The views of a scene show one set of named points, each view turned or mirrored, shifted and resized as a whole, with a little noise and some points left out.

Scene 1
View 1
Q979: [  4   5  10   5  18   7  -8  -7  -5   3  -1 -17   5 -24  -9  13   6 -19
  15   1   0]
Q633: [  0  19  -3  -3   8  -1 -13  35  20   7 -17  16   1   4 -13  16  33   3
 -16   7   9]
Q108: [  3 -20   6  -3  -1  23  14   4  -1 -20 -16  18  -5   1  -9  -1  -2  10
   1   4 -12]
Q237: [  2   0   2  -1  14  14  -4  11   3 -12  -9   3  -3  -9 -16   4   8   4
   2   7  -2]
Q58: [  4 -22   6  -4   8  30   9  -3  -5 -26 -12   8  -9 -11 -15  -1  -7  12
  10   8 -12]
Q256: [  3  -9   1  -6  23  32 -13   6   1 -25 -10  -4 -16 -20 -28  10   3  14
  16  14   6]
Q729: [  3   0   0   0  14  17 -10  18   6 -17 -12   3  -7 -10 -21   2   8  12
   5  12   1]
Q312: [ 3 -3 10 -1  5  7  8  0  1  3 -9  6  6 -6 -3 12  9 -9 -3 -2 -3]
Q474: [  3 -16  10  -4   4  21  11  -5  -1 -10 -12   8  -2  -7  -5   7   0  -2
   0   2 -11]
Q245: [  3  -4  17   4   0  -3  17 -16  -5  16  -3  -2  19  -7  15   9   6 -31
  -2 -12 -11]
Q664: [  2   7   1   3  20  11 -15  13   5 -10  -8  -8  -4 -18 -19   7  10   0
   8   9   2]
Q357: [  2   0  12  10  15   4  -3 -14 -13  -3   1 -20  11 -25  -5  -3  -7 -20
  18   0 -11]
View 2
Q729: [ 10   5  -6  12   6 -17 -10 -42 -16  -6  -4  18  -9  20  31  27  20   6
  -3  15  -7]
Q664: [  6  -8 -12  10  -7 -10 -13 -22   6  14 -10  13  -1  24  29  27  26  16
  -6  16  12]
Q357: [  0 -12 -15   9   2  -7 -15   1  29  54  14   3   6  -1  31  22 -29  22
 -13  -1  32]
Q633: [  1   6  20 -13  -1  13  -4 -10 -31 -20 -33   1   9  28  -1  14  61 -21
  12  25   4]
Q474: [ 14  26  -9  -2  15  -9  -6 -22 -13   5  13  -3 -10  -3  37  16 -28 -10
  -5   1  11]
Q312: [  7  16   1  -6   7   6  -7  -3  -4  14  -3 -10   1   3  21  11  -7 -11
  -2   9  23]
Q108: [ 15  22  -4   5  30 -13  -3 -41 -28  -4  20   9  -8  -7  34  19 -29 -16
  -1   2  -6]
Q256: [ 28  15 -27  12  -9 -30 -18 -52  -1  -5   0  17 -20  25  64  33  18  23
 -11  16  -3]
Q245: [ -6  15   7 -13  12  22  -6  30   9  36   7 -24  15 -14   8  -1 -43 -16
  -2  -7  42]
Q979: [  5  -3 -15   0 -16  -4 -13   3  25  40  -8  -8   4  16  36  21  -4  22
 -14   6  34]
Q237: [ 10   8  -6   6   5  -9  -9 -30 -11   4  -2  12  -5  14  30  21  11   3
  -4  13   2]
View 3
Q58: [  3   7  17 -19 -15   2  12   8   1   8   8  -9   4  16 -16 -21   1  22
 -31   8  -3]
Q357: [ 13 -25  -5  15  -7  17  12  25  11 -20  16  -7  10  -2 -13 -22   4  14
 -21   9 -16]
Q237: [ -7  -3   9 -10  -6   4   9  11   6   3   4 -15  -1  15 -13 -11  -6   5
 -11   3  -7]
Q729: [ -9  15   4  -4  -2  13   1  16   7   4   8 -23  -7  25 -19  -4  -7  12
 -15   6   6]
Q664: [ -3   5  -4  12  -3  18   3  23  10  -7  14 -19  -6  21 -21  -5  -5  12
 -11   6   2]
Q633: [-25   5  -1   5   8   9  -5  15  14  -2   0 -25 -14  31 -24  14 -17 -16
  19  -9   8]
Q256: [  9  25  10   0 -18  16   7  15   3   5  17 -15  -3  31 -27  -9   0  25
 -28   6  12]
Q245: [  3 -43   5   4  -7  -3  11  16  10 -22   2   1  14  -3 -10 -12  -2 -16
   4  -6 -24]
Q979: [ 13 -14  -6  22 -11  18   8  24  10 -21  18  -6   6  11 -22 -12  -1   8
  -9   0  -8]
Q312: [ -1 -17   7  -2  -6   1   6  11   7  -8   4  -7   3  13 -14  -6  -5  -5
  -1  -4  -7]
Q108: [ -5  -2  19 -26  -9  -2  11   4   3  13   0 -12   2  15  -9 -16  -2  11
 -21   4  -7]
Q474: [  4 -12  14 -11 -15  -3  11   7   4   0   3  -3   8  13 -13 -15  -2   5
 -15  -1  -9]
View 4
Q357: [ 10  -2  31  17  20 -18 -24  18  11   7   6  29  -3 -43  29   8  14  25
  10   5 -29]
Q979: [  2   3  24   9  20 -17 -13  10   5  10  -5  16  -1 -36  26  22  11  11
  19   6 -14]
Q237: [  4  -1  20   2  16 -20  -2  21  -6 -17  11  11  -8 -13  -3  11   9   7
   3 -10   5]
Q58: [ 21 -12  23  14   9 -28 -16  40   4 -37  18   1 -13 -25   9  -3  33   7
 -15 -23   1]
Q245: [ -7  12  16   6  18  -4 -55  13  30  25   2  39 -36 -17   4  15  22  27
   8   8 -21]
Q633: [-20  12   4 -12  24 -11   5   3 -12  -6   8  14 -17  21 -34  24 -10  -4
  22   0  26]
Q108: [ 11  -4  19   9   7 -21 -26  37   5 -33  18  12 -28  -8  -7  -6  28  14
 -16 -21   7]
Q664: [  2  -1  23   2  22 -24   6  11 -10 -10   5  10   4 -19   7  14   2   9
  11  -1   2]
Q729: [  5  -4  20   0  16 -24   8  19 -15 -26  14   5  -3 -11  -6   4   6   5
   2 -12  13]
Q312: [ -4   6  12   3  16 -12 -29  19  11   0   4  22 -25 -10  -3  17  17  12
   9  -5  -4]
View 5
Q245: [ 33 -17 -21  -5  -7 -43  61 -37  31 -19 -52  32  19  -6   5  14  48  29
  -8  34  -3]
Q256: [-40  17 -12  31  37 -10  39  45 -15  19  51 -10  16 -12 -23   0   6  -5
  23  10   1]
Q108: [-12  35  -3  24   7 -16  61  17   3  17 -21  30  10  15 -21 -11   1  -5
   5   1  33]
Q664: [-16 -19 -12   5  35 -22  29  22   0   4  22   2  20 -33   8  12  24 -15
  22   1   2]
Q474: [ -3  23 -11  24   5 -23  62   4   9  11 -15  23  17   7 -23  -6  19  13
   4  16  11]
Q312: [ 17 -10  -7  12  11 -27  47   5  21  -2 -21  28  24 -10   5   7  24   4
   0  18  -6]
Q729: [-24   3  -4  15  29 -12  29  37  -1  12  22  12  19 -13  -2   0   2 -26
  22  -9  15]
Q237: [-15  -1  -6  14  27 -18  37  25   5  11  10  11  19 -16   0   2  12 -10
  14  -1   9]
Q633: [ 11 -44  27  10  32 -19  19  42  34   2   1  45  43 -20  56   2 -10 -39
   5 -15  -7]
Q979: [ -1 -24 -33   2  27 -33  40  -6   8  -7  13  -8  19 -36  -2  18  50  15
  14  31 -19]
Q58: [-27  47 -14  25  11 -17  55  25 -10  18   5  10  10   9 -40 -10   7   3
  16  11  24]
Q357: [ -7  -4 -45 -11  11 -38  49 -23  -5 -11  -9  -8   5 -31 -17  20  64  20
  21  23   3]
View 6
Q237: [  5  -6  -4  17  12  -3  -9  -3   3  -1   5 -10 -15  -8  -1  12   3  -2
  -1   4  -2]
Q474: [ 28  -5  -6  -1   7 -22 -14  14  -6   4  17 -29 -21 -20  -2   4  14   1
  -2   1  -8]
Q58: [ 14  -6  -3   8   5 -15 -17   3 -13  -8  12 -25 -35 -11  -5  16  16 -10
 -11  11 -10]
Q664: [ -5  -8  -4  21  16  -1 -12 -12   6  -4   3   0  -9  -8   2  16  -5   0
  -2   1   1]
Q729: [  6  -2   1  26  11   3 -10  -7   0  -7   4  -4 -19  -3   3  12   9  -4
   1   2  -1]
Q633: [ 13   4  -2  27  20  11  -3  -3  19  13   3   4   6  -5  13 -12   4   9
  21 -14   6]
Q357: [-14 -24 -15   4   1 -20 -15   5   3   7   7  -5 -16 -18 -18  26 -22   2
 -20  10   0]
Q312: [  9 -10  -8   4  10 -15  -9  10   6  13  11 -13  -5 -18  -3   3  -7   6
   1  -5   1]
Q979: [-10 -17  -7   4  14 -16 -12  -4  10   5   5  -1  -7 -19  -5  24 -22   5
 -17  -3   3]
Q108: [ 20  -3  -4  11   2 -13 -12  11 -10   2  12 -27 -29  -7  -6   1  14  -6
   0   9  -8]
Q256: [  8   0   4  18  23  -4 -12 -16  -1 -23   5 -10 -28  -9   7  30  11  -8
 -14   2  -7]
Q245: [  2 -21 -16 -11   1 -28 -12  23   7  30  15 -13  -1 -25 -16   0 -23  12
  -4  -2   3]

In a view up to two points have been moved. Name them for each view, in the order of its rows, or write none.
view 1 => none
view 2 => none
view 3 => Q237
view 4 => none
view 5 => none
view 6 => Q474
